Each row is a point on a tangle of strands that fork and nearly touch. The rows are in no order.
Points whose rows are less than 76.6 apart are linked; no others are. Some points are linked to none.
Q967: [-18   9  -4   8 -12 -18  -5  16  15 -17  -8   6  14  -8  -8   2  -4  -5
   7 -29  -1  12  18  18  -3 -12 -12 -11 -24  -6   8  17   1 -13 -16  10
   6   1 -14   1   7   6   3   3   7  11  20  -9   2 -21  11 -11  -4  -4
  31   8]
Q350: [  7   9  11 -20  12  -5  -9  17  21  -7  -1   5  -5 -11   2 -17  -9   0
  19  -5 -25 -17  12 -17   6   7   5  20 -13 -21   1   6  12 -17  14  13
  -3   1 -19  26   3   6   8  -5  -6  -6   0   3   1  -8  23  -4   7   6
  23  -1]
Q114: [  2   4 -19  -4 -31   3   2 -19 -12  -9  10   6  14  12  14   1  -3  -1
  19   8  17  -7 -20  22   6   6  10 -12  14 -13   5   7  -3   2  -2   6
 -11   6   1 -14  17 -13   3  -2   6  -5 -12   9  -9  19 -32 -17 -10 -19
 -20  22]
Q196: [ -2  -2   5   3  30  -7   0   1   7  -6  -5   1  -8 -12  -7  -4 -13 -14
   1 -15  -8  -9   4 -10  -9 -13   0  -3   0  11   4   2   2  10   4  -2
   8  -1  15  -6 -16  -2  -5   4  -2  14   4  -5  -2  -5   7   5   4   1
  13  -6]
Q838: [ 15 -18   3  -2   2  24 -20  -4  -8  20   0 -10 -13   0  19   0   1 -13
 -23   7  15   1 -16  -9  -5  -4 -10  13  13  38 -30 -10   6  -8   7   1
  14 -17  26 -11  -6   2 -24 -16 -10   2  11  16 -26  -9 -11   1  18  28
 -15  -9]
Q276: [-10   0  -2  -4  -7 -13   5  16  24   6 -20  -7  -7  -6  -1   5  12  16
 -18  -1  15  16  10   9 -17  -1   8   3  -5  -2  17  -1 -27  23 -29 -33
   6 -18  10   6   2  16   4   9   7   3   4  -9  16   9  27   5  -9   4
 -19   4]
Q120: [  7   8 -13   5 -26   1   4 -15 -15  -3   9  -9  14   5   6  -3   6  10
   9   9   0  -3  -9  10   7  16  -2  -3  -5 -18  -2   0   5 -15   4   7
 -11  10 -17   8  16 -13  10  -5   3 -14   0   9 -17  -1 -23 -10  -4  -9
  -4  17]
Q624: [  3  -6   4  -9  22  22 -19   2  -2 -12  -9  16 -12  -8  21  -4 -23 -25
  18 -10   0 -22  -3  -9   1  -7  17   9  23  13  -8   4   3   4  15  12
   1   3   0 -12   0  16  -9   0  -2  26 -17   7   2   0  16  -4   6  -4
  14  -8]
Q323: [  8  -3  -3   8   1   0   3 -13  -7   6   0   2  10  -9 -16  -6   0  -9
 -14   3   3   5  -4 -11   5   1 -32 -10  -5  22 -20  -3  13 -16   8  13
   2   3  19   2  -3 -20  -7  -3   3   0  21   6 -37 -10 -35  -1   9   6
  -1   1]
Q758: [-10  -2   0  16   9   9  -2  -5  -6 -16 -16  12  10 -16 -13  -3 -12 -19
 -18 -15   3   8  12   6   8 -14 -28 -24   7  30  -5   4   1  -9  13  12
   9   5   7 -13 -10 -11  -4   7  -2  30   0   2 -10  -6 -23  -2   7  -8
  36  -2]
Q663: [  7 -15   9   9  -3  30 -11  -7 -22  20 -13  -8  -3  -4   9  -4  11  -1
 -37  27   4  12  -9  -7  -8  11  -5  11  10  28 -25 -14  -3 -14  10  -1
   8 -19  11  -3  -5   9 -15  -5  -7   9  -8  13 -13 -12   1   3  23  29
  11  -8]
Q451: [ -4  -4   2  14   5   6  14 -12  -8   6 -22 -20  -6   1  -5  -6  23   0
 -26  23  -6   8 -11 -20 -17  10   2  -5   8   7 -11 -22  -8   7  18 -15
   3 -16  33   2 -10  -8  -3   9   1   0  -5  15  -4   7  -6  19  16  22
  -9  -4]
Q367: [-17   2  -9   9 -24   0  -3   6  -6 -12 -19  -8  10  -5   4   2   5  -6
   0 -13  -3  14   1   6 -19   2   5  -1 -14  -6   5   1  -2  -6 -16   5
  -1  -7 -15   5   5  14   0   4   7   5  10  11   1 -22  11  -8   7   2
  24   8]
Q329: [  9  24  -2 -21   6 -11  16   0   4  -8  -9   7   7 -27 -14 -24  -7   6
  -9   2  -2 -11  -5 -12  15  12   4   3  16  -8   6  -8   0  -2   5 -13
   0 -13   9  12  -6   0  13   4  -4  16 -23  24 -10  17   2  -2   8  -2
  17  15]
Q911: [ 11 -15  -1   1 -10  19  -6  -8 -30  28  17 -10  -8  24  12  32   9   5
 -31  17   9  20  -3   9 -10  -9  10  20  10  13   3 -12  -4  -5 -27  -6
  -8  -9  -8 -12  -7  17  -3   0   2  -8  -7   5  10  -2   4   2  12   6
 -30  -4]
Q490: [ 20 -17  -3 -16   2   7 -25  -7   6   7  18   7 -14   1  25   9 -20  -2
   2  -6  37  -5 -11  18   9  -6   4  15  20  19   0  -5  -3  12 -21  -3
  13 -13   9 -20   5  -2 -16 -13 -12   1  -6   7  -7  14 -16 -18   1   6
 -36   6]
Q388: [-11   7   1  -1 -19   1   5   6   1   0 -21  -4   5  -9  -7  -8   6   7
  -9   5  -3  10   8   0  -5  16   3   2  -7  -9   1  -7 -11 -10  -6  -6
  -2 -14 -10  13   2   9  12   4   6   3  -9   6   4  -6  16  -5   8   8
  26  14]
Q965: [ -4   2  10  10   7 -10   8   8  -8  16  21  -2   1  26 -11  25   7  15
  -1   0 -12   1   8   4  -2  -8  -2  -2 -16  -3   5   5   3   2 -11  -2
  -8  15 -18 -11  -2  -2   3   3   4 -15  -2 -32  24  -2   7   4 -13  -8
 -11 -14]
Q466: [ -7  -3  15  -5  10  -5  -4  25  10  16  10   9  -7  28  -4  20  13  26
  17   7  -5  -3  17   8   9 -12   2   3  -9  -8   1   7 -14  11   1  -6
  -7  18 -16  -6  10   4  10   2   2 -24 -10 -41  36  13  15   4 -24   5
 -17 -20]
Q234: [-11   7  10  -3   7  16  15   7  -1  -4 -13   6  -4   9 -10  -3  25   6
   5  19 -18  -1   6  -6   1   6  17 -11  25  -2  -4  -9 -18   6  22 -17
  -9   8   6   2 -11   9  25   9   0  10 -21  -9  25  18  11  20  -5 -12
   7 -10]
Q8: [  2  10   9 -18  17   8  -2   6   9   9   9   6  -5  18 -13  -7  10  12
  25  10 -30 -22   5 -12  25   6  16  -1   8 -24 -11   2   4  -5  23   2
 -18  18 -10  15  -5  -2  22   1 -14  -8 -14 -18  18  18   1   7 -12 -13
   4 -22]
Q995: [  8 -11   9  16  -4  39  -6 -11 -28  12  -4   5   3   8  10  -1   9   1
 -17  26  -6   4   7   3  19  14 -10  -5   6  10 -18  -5  -8 -25  26  11
  -8   0 -22  -7   2   3   4  -1   8  10 -20   0  -4  -9  -4   3  12  -2
  33  -3]
Q780: [ -2 -13 -17  -7 -25  10 -16 -11  13 -14 -17  -9  -9  -4  28 -11   3  -5
  24   5  28  -7 -23  10  -3   8   2 -11   9  -1  -6  -1 -12  13  13   5
   7  -4  24   0  20  -6  -2  -7   8 -16  14  16 -14   9 -13 -13   4  16
 -20  14]
Q613: [ -7   0   2 -11  10 -18  -5  15  28  -7  -2  -3 -11  -1   8  -6  -1   9
  26 -14  -7 -10   4  -3  -7  -3  10   2 -15 -22  11   9  -8  16   3  -5
   4   3   3  14   5   8   2   1   2 -18  10 -15  17  -2  32   3 -10  10
  -5   2]
Q258: [  2  -5 -19  -5 -12  -1   0 -17   4  -4 -16  -4   3 -10   5  -9   2  -6
   0   4  26   1 -19   0  -3   7  -8 -15   9  11  -5  -5  -5  11   4  -3
   2  -7  36  -5  10 -11  -7  -1   3   1  13  19 -27  10 -29  -8   2   7
 -27  12]
Q112: [ 20   2   9 -16  11   5  -3  -6 -13  14  14   3  -7  -9  -1   1 -10   6
  -3  11   0  -5  -6  -5  12  11   4  15   9   0  -8 -11  12  -9  -6   4
  -9  -1 -15   0  -6   1  -4  -6  -5   1 -19  -1   3   6   2  -1   6   4
  -1  -3]
Q418: [-11  -2  12  28  10  -7  11   6  -8  17  17  -4   3  22 -20  24  10   8
 -14  -3 -24   6  17  -5  -7 -16 -18  -8 -26   8   2   8   4  -6  -1   1
  -2  11 -19  -6 -10  -5   1   7   8  -5   8 -33  14 -15   9  12  -9  -7
   9 -22]
Q643: [ 20 -16  12  -9  10   3 -21  -2  -1   2  26  -1 -12   5  14   0 -17  -6
   7  -2   4 -11  -9  -1  11   4 -12  26  -7   5  -6  -6  28 -15   6  19
   8   5 -12   1   8  -9 -18 -22  -7 -18  11   4 -13 -19 -12 -12   5   9
  -5 -16]
Q436: [ -4   1   0   0   3  23   6  -5  11 -10  -8   7  -8   1   1 -17   9   7
   8  14   0 -10  -8   3  18   8   7 -12  21  -9  -4  -7 -12   7  30  -3
  -3   2  17  -3  -4 -11  20  -1  -4   2 -22   1  11  23 -12   5   3  -8
   1  -9]
Q2: [  4  -7  10  11  20   0  -5  -6  -1  -5 -10  12   7 -21 -14 -14 -10 -18
 -13 -11   0   1   7  -8  10  -8 -31  -9  -3  26 -16   0  16 -14  19  23
  15   0  12   2 -10 -19  -9  -1  -7  14  12   5 -29 -12 -25  -3  17  10
  28  -5]
Q968: [-20  -6   8  35  15   3  10   0 -18   4  14  -4  -2  29  -2  24  11 -16
  -2  -5 -28  -1   4 -14 -22 -25  -6 -15 -17   9  -1  16  12  -1  14  13
   1  11  -7 -16  -8   2  -6   9  12   2  13 -19  11 -20   2  16  -6 -10
  10 -29]
Q829: [  1  -2   9 -22   9 -17 -10  22  34   4 -23   0  -4 -28  -7 -24  -2   1
  -7 -11   2   0  17 -13   7  11  -6  11 -21  -7   3  -3 -10   2  -3  -6
  17 -20   6  16   0   3   8  -4  -8  -3   5   8  -4  -9  17   0  15  24
  24  18]
Q324: [-12   4  -9  12 -20 -11 -10   8  20 -13  -5  12  10  -7  -5   0   0   4
  13 -19  19   9  16  33  13  -7 -26 -21 -19  -8   6  17  -4  -8  -4  13
   8   9 -13   2  19 -11   3  -3   4  -6  20 -20   4  -4  -9 -13 -10  -3
   6   7]
Q526: [ -4  -7   3   5   8  18  -4  -4  12 -13   2  14  -5   2   3 -12  -3  -1
  13   6   7 -10   0  12  21  -2 -12 -19  12   0  -3   5  -6  -2  36   8
   2  11  10 -13  -3 -24  10  -2  -9  -1 -18  -8   8  17 -29  -6  -5 -12
   6  -5]
Q252: [ 17   0   1   3  -5   2   9 -13 -29  33  18  -9   4   3 -12  20   0   6
 -49   9   8  20   2  -1  -5  -1   2  18   1  17   2 -12   6 -11 -30 -15
 -10 -13  -7  -6 -14   9 -10   0  -7   6 -11   4  -5   2  -3  10   9   2
 -18  -9]
Q15: [  6   4  15 -13  38   0  -3   8   6  -1  12  16 -12   9  -9   0  -6  -5
  31  -2 -23 -21   7 -14   9  -7  14   1  13  -4  -4   8  11   6  19   3
 -12  20  -1  -7 -16  -3   4   3 -15   2 -10 -17  21  16   1  10 -18 -15
  -4 -21]
Q342: [  5   7 -17  13 -36   7   7 -11 -29   3   4   0  27   0  -6  11  -6  -2
 -21  -1   9  23   7  17   7   4  -6  -4  -3   7   1   4   6 -11 -22   3
  -7   2 -23  -6   4   6  -3   3   6  22  -3  15 -16  -8 -11  -9   1 -19
  11  12]
Q541: [ 10  -1 -10  -4 -16 -13  -8  -8   3  -4  16  -2  10  -4   3   1 -10   0
   9  -5  16   0  -8  13   8   4 -11   4  -8  -5   3   1  12  -8 -14   7
   1   7  -8   5  13 -14  -9 -10  -2 -14  18   4 -18  -4 -22 -16  -3  -1
 -14   9]
Q482: [ 14  -5 -16  -3 -21  -4  -5  -8  -7   5  19  -3  10   0   3   9  -8  -7
  -9  -5  15  15 -12   3  -4  -4 -19  10  -8  15  -3   0  19 -11 -25   3
   0   6   0   0   3   1 -14 -14   1 -11  28  16 -29 -16 -22 -12   0   3
 -17  -4]
Q199: [ -5   4  13  -8  -2   3  15   4 -14  11  -9  -7  -7  18  -9  16  29   7
  -1  26 -24   5   4  -8 -16  12  33   4  20  -8  -5 -14 -10  10  -3 -21
 -16   5  -4   9 -11  25  14  13   5   1 -12  -6  23  17  29  23  -6  -1
  -7  -5]
Q575: [ -4   0 -20  13 -44  14  -5 -10 -13  -4 -18  10  22  -7   5   4  -6  -9
 -19  -2  23  25  -1  21   3   0  -4 -12   6  17  -4   3  -6  -4 -20   2
   1  -3  -5  -7   9  13  -7   4   6  27   1  19 -16  -5 -11 -11   5  -6
   8  13]
Q316: [-11   5   2  20  -4  19   5   3  -4  -1   3   6   6  16   2  -5   4   7
  14   1 -16  -8  15   8  21   0  -8 -17  -4 -18 -10  11  -3 -23  37  17
  -8  13 -25   3  10  -9  20   0   3  -2  -8 -21   8  -2  -7   0  -3 -21
  28   0]
Q734: [-12  15 -12   8 -23 -15  12   2 -10 -13  12   3  14  11   1  13   0  10
  20 -12   5   2   1  24  -3  -7   8 -19  -5 -20  16  21  -3  12 -17   2
  -4  11 -16 -11  14   1   4   5  11  -2  -8 -16  14   0   0  -6 -24 -23
 -10  10]
Q676: [ -1  15  -4   4 -12 -20  24  -5  -1   8  -2  -4  19  -4 -29   9   1  14
 -27  -1  12  16  11  10   7   5  -1  -6  -7  -4  20  -3  -5   0 -27 -25
  -8  -9  -5   1  -3   2  -2   8   4  15  -6  -4   2   6  -5   2 -12 -15
  -9   6]
Q216: [  8  13  -4  -2 -30  14   7  -5 -32   6   6  -6  18   0  -5   8   3  17
 -16  11   1  12  10  15  13  17   5   7   2  -6   5  -3  -1 -14 -21  -2
 -19  -1 -36   4   8   9  10   2   8  11 -27   6  -1  -5   9  -5   2 -18
  14  19]
Q553: [ 10  -9  14 -12  34  -2 -12   7  11   1  23   5 -21  13   5  -3 -11  -7
  34  -9 -13 -23   0 -20  14   1  13  18  -4 -12  -5  -3  20   0  17  14
  -5  12  -6  -2  -2  -8  -9  -5  -9 -21   3 -16  12   4   7   4  -5   2
 -17 -25]
Q180: [  3  25  -5 -16   7 -28   4   6   6 -15   8  10  16 -12  -6  -1 -20  -5
  13 -20  -4  -8   6   7  -2  -9  11   0   1 -11  20  17   1   0 -29  -2
   2   4  -9   8   0   3   6   4   0  18  -3   1   3   3  17  -8 -18 -19
  11  21]
Q620: [ -3   5  -5  -5   6 -11 -11   7  12 -24  18   8  -6  -1  20  -5 -22 -12
  49 -26   2 -24  -8  11  -3 -10  16   6  -6 -27  12  14  16   1   4  21
   3  12  -9  -2  19   3  -7  -9   0 -14  10  -3   1  -9  14 -12 -14 -14
  -3   0]
Q557: [  4   7  -2   8  -1  -5  15  -8 -17  19  13   0  11   2 -23  24  -3  -1
 -38  -2   4  21  12   6  -1 -10  -3   1   3  17  13  -1   3   0 -30 -18
 -10  -7  -9 -15 -16   4  -2   6  -1  21 -13  -6   2   6  -5   9  -5 -21
  -9  -5]
Q106: [  4   4 -23   5 -18  -1  15 -15 -21   0   1  -2  23  -4  -9   0   0  -7
 -16  -1   2  17 -16 -16  -9   0 -23  -5 -10  16 -16  -3  19 -15 -11   9
  -5   4  19   3  -3  -3  -8   2   9  -2  27  28 -43 -19 -29  -5   7   0
 -10   4]
Q767: [  0  17  -5 -15  -8  -1 -12   7   8 -18  10  10   4  -7  11  -5 -17  -5
  33 -13   0 -17   4  16   2  -5  16   4   4 -20  12  17   3  -8  -7  12
  -5  11 -25   8  14   9   9  -9   1   5 -10  -5   6   0  21 -14 -12 -15
   9  14]
Q718: [ -1 -12  -6  -3 -13  11   0 -13 -10   3  -3 -18  -8  19  23   7  16  10
   6  22   2   3 -24  -2 -11  13  18   5  11 -13  -3 -13 -10  11   5  -3
  -7   1  10   0   8   1   0   0   9 -22  -3   8  10   7   1   2   2  12
 -26   4]
Q657: [  4  -1  -3 -14 -12   9 -12   2  24  -5 -14  -8 -10 -18  17 -29  -2  11
  14   5  12  -9  -9   3  13  13   5   6  -1 -21  -6  -8  -4   2  18   4
   6 -14   3  19  13  -1   9 -10  -7 -18  -3   8  -6   7   8  -9  15  23
   6   7]
Q51: [ -8   8  -3   2 -11 -14  24   2   6   9 -18 -14   7 -10 -19   3  12  15
 -35   7  14  23   6   0  -8   3   6   0  -2  -4  21 -14 -14   9 -27 -38
  -3 -23   9   6  -4  13   0   9   3  16  -4   6   1   9   9   8  -3  -1
 -18   7]
Q32: [ -4  24  -7  -1  -9 -13  22  -4 -14 -12  20  11  16   6 -13   2  -7   6
  18 -12  -9  -8   4  12  11  -4   6 -19   5 -20  12  13   5   2  -3  -1
 -13  13  -9  -5   4 -10  16   6   3   3 -22 -11   9  13 -11  -4 -22 -36
   3  15]
Q602: [-15  -4  -7  21   2  -4   5   1  15 -11 -18   5   1  -7 -14   5  13  -4
 -16  -4  17  12   8  13  -5 -16 -29 -30  -5  22   6  11 -13  16   9  -2
  12   4  23 -15  -3 -13  -1   7   1  14  18  -9   4   6 -24   7  -5  -3
  -8  -6]
Q428: [ -6 -18   1   6  11  15 -16   0   8 -15   6  21 -10   7  16   0 -12 -17
  25  -5  21 -13  -3  16   6 -20  -6 -15  17  16   1  15  -2  12  19  11
   9   9  14 -31   3 -16  -9  -3  -4   3  -7  -7   7  13 -29 -15 -10 -10
  -5  -4]
Q124: [-17  -5   2  28   6   5  10  -7  -5 -11 -18   7   7  -4 -21   1   9  -9
 -21   1   3   9  10   9  -1 -10 -27 -30   4  23  -2   5 -10  -1  24   0
   6   7  13 -15 -12 -19   3  11   1  20   2  -5   1  -2 -25   9  -1 -14
  19  -4]
Q973: [  0   6  19   6  38  -5  15   7  12   6  -5  -5 -10   0 -22  -1  15   6
  -4   6 -18  -2  10 -17 -10  -7  -4   3   1  14  -2 -12  -7  11  15 -20
   1   6  17  -3 -27  -9   4  11 -13   6  -9 -14  19  15   9  29  -4   0
  -8 -15]
Q790: [ -4   1  -9  12 -17  -4   8  -6 -19  -6  18 -13   8  27  17  13  14  13
  22   2 -16  -4 -16   4 -10   5   9   1 -10 -27   5   2   6  -3   3   7
 -11  18 -17   3  17  -8   5   1   8 -30   6  -4   4  -7  -8  -7 -13 -11
 -11   3]
Q293: [ 11  -7  10   2  10   3  -6  -7 -15  10  21  -3  -4   0  -1   7 -12  -4
  -9   2  -7  -1  -4  -8   1   1  -5  14  -6  10  -6  -5  22 -14  -5  11
  -2   1 -16   0  -5  -1 -11  -8  -1  -1   2  -1  -7 -17  -2  -2   8   6
   5 -12]
Q750: [-10  -4 -28   8 -33   9  -3 -12  -3 -15 -26   3  13  -7  13  -3  -1 -16
  -4  -4  20  16 -19   7 -13  -1  -3 -16   6  16  -8   3  -7   4 -11   2
   7  -5  24  -3  13  10 -10   4   9  14  17  30 -24  -6 -14  -9  11  10
  -7  13]
Q43: [-14 -11   3  24  25  -2   5  -8 -13 -11   6  -7 -11  21  10   5   1 -26
  13  -7 -28 -13 -12 -24 -26 -16  10  -7  -5   1  -4   6  17   6  24  19
   1   9  11 -12  -6  -1 -15   6  11  -2  18   0  -2 -15   0  13   4  -4
   1 -22]
Q280: [  5  11  -8 -21   2 -16   1   4   4  -5  -3   4   4 -14   3  -4 -16  -2
   3  -8  10  -3  -4  -1 -12   2  23  13  10  -6  18   2 -11  19 -36 -16
   4 -12   5   9   1  19  -1   5   0  15  -6  11  -1  10  23  -2  -7  -7
  -7  22]
Q14: [  8   9  14 -20  28 -26  -5  15   9  -8  12   5   0  -5  -2  -6 -15  -8
  22 -15 -34 -19   8 -26  -5   0  15  25 -17 -17   8   8  21  -5  -7   8
  -1   9 -17  25  -2   8  -3   1  -5  -4  12   5   1 -13  29   1  -2   2
  16   0]
Q865: [ -6  -7   8  -9  -2  -3 -13  15  15  -1  11  -4 -14  22  18  11   2  14
  29  -5   2  -7   2   4  -4  -4  10  11 -10 -18   8   5  -2  11  -3   1
  -4  13 -17   3  12  10   0  -5   3 -29   5 -28  30  -5  29  -5 -15   5
 -20 -14]
Q461: [ -5 -16   4  10  -6  16  -3  -5  -7  13 -30 -19  -5  -4   4 -15  22  -5
 -33  24   0  15  -8 -20 -17  12  -6   2   0  18 -22 -18  -5   2  15  -5
  10 -23  35   6  -5   1  -8   0  -5  -2  12  19 -14  -8  -4  12  24  34
   4   1]
Q464: [ 11  12  14  -9  14 -11  -2   9  12   4  14   5   4 -14 -13 -12 -13  10
  10  -7 -21 -11  15  -7  21   5 -18  12 -19 -17  -2   2  17 -26  13  17
  -4   4 -31  22  -3 -14   7  -8  -6 -10  -2  -9  -6 -12   4  -7   6   2
  27  -3]
Q876: [ -9   6  13  13  24   0  23   3   1   0 -25 -11  -2  -6 -22 -12  22   2
 -17  13 -22   4   6 -25 -13   6   1  -4   7   7  -4 -21 -11   4  24 -17
   2  -8  22   5 -23  -7  10  15   0  11 -11   6   8   6   7  27  11   9
  11  -8]
Q116: [  3 -11 -20   3 -27   1   3  -9 -11  17  11 -11   5   5   5  19   4 -16
 -27  -3  10  27  -9  -9 -24 -11 -16  11  -5  20   0  -2   9  -4 -28  -7
  -2  -6   8  -8  -8   9 -15  -7   0 -12  32  21 -21 -10 -10   7   1  16
 -20 -10]
Q786: [ 25 -21  13 -14  12  17 -28   1   2  11   8  -1 -15 -10  22 -12 -13  -3
  -2   8  21 -15 -12  -3  15  10  -8  21   9  20 -23  -7  16 -11  17  13
  16  -8   3  -2   3  -6 -25 -23 -13  -8   1  11 -18  -8  -7  -9  19  27
  -4 -13]
Q550: [ -2  -5  -2   6   0  10  11 -13 -16   5   8  -6  -2  30  11   5  15  11
  16  19 -19  -8 -17 -10   0  12  16  -3   3 -21  -7  -7   1  -2  18   7
 -14  14  -2   0   4  -7   8   5   4 -24  -5  -1  11   8  -3   8  -3  -1
 -13  -5]
Q188: [ 16  23  11 -20  13 -11   4   4  10   3  17  14   8 -18 -19 -11 -16   9
   1  -3 -17 -14  18   0  29   4 -14   3  -1  -9   2   6  10 -20   2   1
  -4   8 -27  18  -8 -14  14  -3  -3   6 -19 -11   0  10   0  -7  -5 -14
  24   6]
Q44: [  1   8  13 -13  24 -29   1  14  12  -1   0   8   1  -8 -10  -3  -7  -6
   0  -9 -28  -6  16 -19 -13   0  17  17 -14  -6  14  10   3   5 -23 -11
   8   2  -5  21  -8  12   1   5  -7   6  10   3  11  -5  32   6  -1   8
  18  11]
Q937: [  1 -13   4   3  -5  21  -8  -3 -16  19   8   3 -10  18   6  26   4   4
 -13  11  13  12   5  17  -2  -4  10   8  16  13   3  -4 -11   4 -20  -6
  -4  -3  -8 -21  -3  14   1   3   6   4 -17 -11  20   7   4   0   2  -4
 -18  -2]
Q826: [  9 -12  -8 -11 -12   7 -14 -12  -5   6   8 -10 -12   9  28  11  -4   2
   2   5  23   1 -23   9  -8   3  18  15  18   0   0  -9  -7  15 -22  -7
   5 -12   8  -9   6   8 -13  -7   0  -9  -3  12   1   7  -3  -9   5   9
 -36   6]
Q533: [-14  -8 -18  15 -10 -10   8   6  25  -7 -16  -1   3  -3  -7   6  20   1
 -10  -2  20  15  -4   7  -3 -13 -33 -25 -21  16   6  15 -14  18   0   2
  12   1  27  -4  10 -11  -1   4   9  -6  34  -9  -8   5 -18  -1  -9   8
 -31   0]
Q747: [ 10 -11   7 -21   3  -9 -18  17  38  -2 -10  -6 -10 -27   8 -30  -5   8
  12 -10  11  -8   3  -6  16  10  -6  13 -19 -16  -3 -10   4   8  12   5
  13 -17   4  20   6  -7   1 -13 -14 -25  13   5 -10  -6  11  -3  17  31
  10   9]
Q217: [  7 -12  -6   3  -4   7  -5  -9  -6  20   7 -15 -10   2   9   9   5 -14
 -27   1  11  12 -12 -14 -19 -14 -10  10   2  29 -13  -9   7   1 -10  -7
  11 -16  24  -9 -10   1 -17  -9  -7  -5  21  15 -20   0 -11  10  11  23
 -22  -9]
Q440: [-20   9   0  20   1   1  12   1  -9 -19  -4   6   6   9   1  -1  -2  -9
  20 -15 -17  -8  10   4  -4 -10   0 -24  -4 -15  -2  18   0 -10  23  17
  -3  11 -11  -3   4  -3   9   6  11   8  -3 -12   8  -8   0   1  -9 -18
  26  -1]
Q245: [ -1  15   6 -16  -6 -16   7  13  14   1 -24   3   8 -28 -17 -24   0   3
 -16  -1  -2   3  10  -9   9  17  -5   4  -7  -8   5  -4 -10 -10  -3  -7
   8 -18  -1  15   1   4  13   1  -1   9 -10  19  -7  -2   9  -4  15  10
  29  19]
Q733: [  1  12   7  -7  42 -13  17   5  22 -12  -5   2  -9 -14 -21 -21   2   6
   9   2  -7 -17   2 -18   0  -3   4  -2  10   3   5 -10  -8  19  21 -16
   0   5  29   0 -30 -17   8   6 -20   6 -10   4   9  22   1  26   1  -9
  -6  -2]
Q191: [ -9  17   1  12  16 -15  26  -4 -16 -10   9   8   7   9 -17   6   3   0
  11  -8 -23  -9   1  -5  -6  -5   4 -21   4  -9   5   7   2   7   8  -1
  -7  12   4 -10 -10  -8   8  10   4   6 -13 -11  13   5  -7   6 -17 -26
   2  -4]
Q173: [ 14   3   4 -29  -5  -2  -8   0  -5  16   1   2  -7  -8   4   9  -5  16
 -12  10  13   7   3   8  -3  11  19  27  21  -1   6 -12 -10  10 -42 -21
  -6 -14  -9   8  -1  28   0   2  -6   7 -15   0   5  15  22   0  -2   0
 -24  12]
Q549: [ -9   1 -13   4  -1 -22   3  -1  -1 -10  -1 -14  -1  -6   4  -3  -4  -6
   9 -18  -9   2 -16  -8 -21  -5  11   2 -13 -16  13   1  10  12 -16  -1
   3  -4   7   5   0   9  -8   4   3  -6  23  13  -3 -15  10  -3   5   6
   6   6]
Q270: [  2 -13  -7  -4 -11  26 -16  -9  15 -10 -16  -8 -17  -1  32 -25   0  -3
  23  11   8 -15 -20  -2   8  11  14   0  13 -14 -13  -5  -5   2  35  13
   5  -6  15   8  14  -1   5 -10  -1 -14  -2  14  -7   6  -3  -6  14  19
  -3  -4]
Q696: [  8  18   5  -6  28 -16  28  -8   4  -3   3   2   4 -18 -28 -17  -2   9
  -8   9 -10 -11  -3 -20  15   9  -3  -4  12  -4   3 -15   3   2  21 -12
  -7   0  16   6 -22 -21  12   5 -13   6 -19   9  -4  18 -13  12   2 -11
   0  -1]
Q895: [-16  -2 -13  18 -25 -14   5   9   2  -7   1  -4   4  17   7  21  15   6
   5  -1  14  12  -8  22 -11 -14  -5 -21 -16  -7  10  21 -14  22 -15   2
   4   6  -2 -13  16   5   1   5  14  -7  13 -16  14   0  -7  -4 -21  -6
 -20  -2]
Q107: [  4 -15   0  -4  -3  16 -28  -2  10  -3   4  11  -9  -3  16   4 -19 -12
  11  -8  32  -4  -3  23  13  -7  -3  -1  14  16   1   3  -6   5  -2   8
  12  -2  -3 -20  10  -5 -11 -13  -3   7  -5  -6  -1   7 -14 -18  -2   1
  -8   0]
Q80: [ -2 -11  10  14  -3  27 -13  -2 -14  10 -16   3   1  -8   0   0  -1  -7
 -27  10   3  12   6   1   3   5  -9  -1   5  27 -15  -9  -7 -14   5   4
   6 -12  -5  -5  -3   7  -8   1   1  20 -10   3  -5 -16  -1   0  16  16
  30  -8]
Q478: [ -1  -5   6 -18   1  -5 -17  22  34   6 -14  -2 -11 -17   2  -5  -6   8
  -9  -6  11  12  22   7  -3   4   1  12 -11   6  12   0 -21  10 -22 -20
  13 -15   0  13   2  10   0  -4  -2  -1   5 -13  12  -1  31  -1   2  18
   4   7]
Q852: [ 10  -9   4 -10  23 -16 -15   5  16 -11  29   2 -20   9  18  -3 -24  -8
  38 -23   1 -25 -10  -5   3  -6  13  21 -10 -19  11  -1  23  14   1  14
   6  11  -4   3  10  -5 -21 -16  -5 -31  18  -5   1 -10  12  -5  -6  -2
 -19 -10]
Q870: [ -5  -4   8  25  -7  30  -5  -4 -15   1  -5   3   6  10   4  -1   4  -2
  -5  10  -8   5  21   7  18   5 -16 -11  -7   2 -13   6  -4 -31  30  19
  -7   6 -34   0   9  -3   9   1   8   6  -3 -10  -3 -16  -5   0   7 -11
  42   1]
Q403: [-11   6  -6  -6  13 -34  14  11  11 -10 -10 -10  -2  -3  -5  -8   5   1
  10 -17 -19  -7  -5 -18 -23  -4  21   3 -15 -22  15   6  -6  22 -13 -12
   4  -6  20  13  -5  10   1  13   6  -6  16   8   7  -6  28   9  -1   6
   3  15]
Q917: [  2  10   5 -14  -9  -6  13  -2 -11  10  -1  -3   1   8 -11  16  12  13
 -10  18  -3   7   3   2 -12  12  27  10  19  -8   6 -11 -10  14 -25 -25
 -15  -3  -6   6  -4  25  11   9   5   5 -15  -5  16  18  23  10  -8 -10
 -19   8]

Follow the links from the first point to the second, and from the first to the third. Name the last point that the two ways share.
Q747, Q602, Q490 => Q482
Q403, Q120, Q911 => Q245
Q199, Q533, Q80 => Q482
Q270, Q43, Q217 => Q245
Q643, Q280, Q937 => Q838
Q733, Q676, Q216 => Q829

A fork is a point with three links. Follow the links from the first point to the second and name the forks in between, in order.
Q293, Q329 => Q838 > Q663
Q870, Q436 => Q663 > Q838 > Q482 > Q120
Q466, Q733 => Q403 > Q367 > Q245
Q575, Q968 => Q829 > Q245 > Q367 > Q403
Q329, Q466 => Q245 > Q367 > Q403
Q112, Q323 => Q838 > Q482

A fork is a point with three links, a tip a point with one. Leave the first point through the second and follow the links. Name the first fork or tip that comes.
Q199, Q234 => Q120
Q937, Q911 => Q829
Q107, Q428 => Q8
Q895, Q734 => Q663
Q829, Q747 => Q216
Q43, Q968 => Q403
Q533, Q602 => Q482
Q663, Q80 => Q895
Q482, Q106 => Q533
Q461, Q451 => Q245

Name the points in between on the shortest way along the links from the first point to the second, in order.
Q107, Q733 => Q490 > Q826 > Q718 > Q550 > Q790 > Q120 > Q541 > Q482 > Q116 > Q217 > Q838 > Q663 > Q461 > Q451 > Q876 > Q973
Q14, Q461 => Q44 > Q403 > Q549 > Q367 > Q388 > Q245 > Q329 > Q696 > Q733 > Q973 > Q876 > Q451
Q865, Q216 => Q613 > Q403 > Q549 > Q367 > Q388 > Q245 > Q829 > Q747 > Q657 > Q270 > Q780 > Q258 > Q750 > Q575 > Q342
Q747, Q252 => Q829 > Q478 > Q276 > Q51 > Q676 > Q557
Q15, Q550 => Q553 > Q852 > Q620 > Q767 > Q180 > Q280 > Q173 > Q917 > Q199 > Q234 > Q436 > Q526 > Q428 > Q107 > Q490 > Q826 > Q718
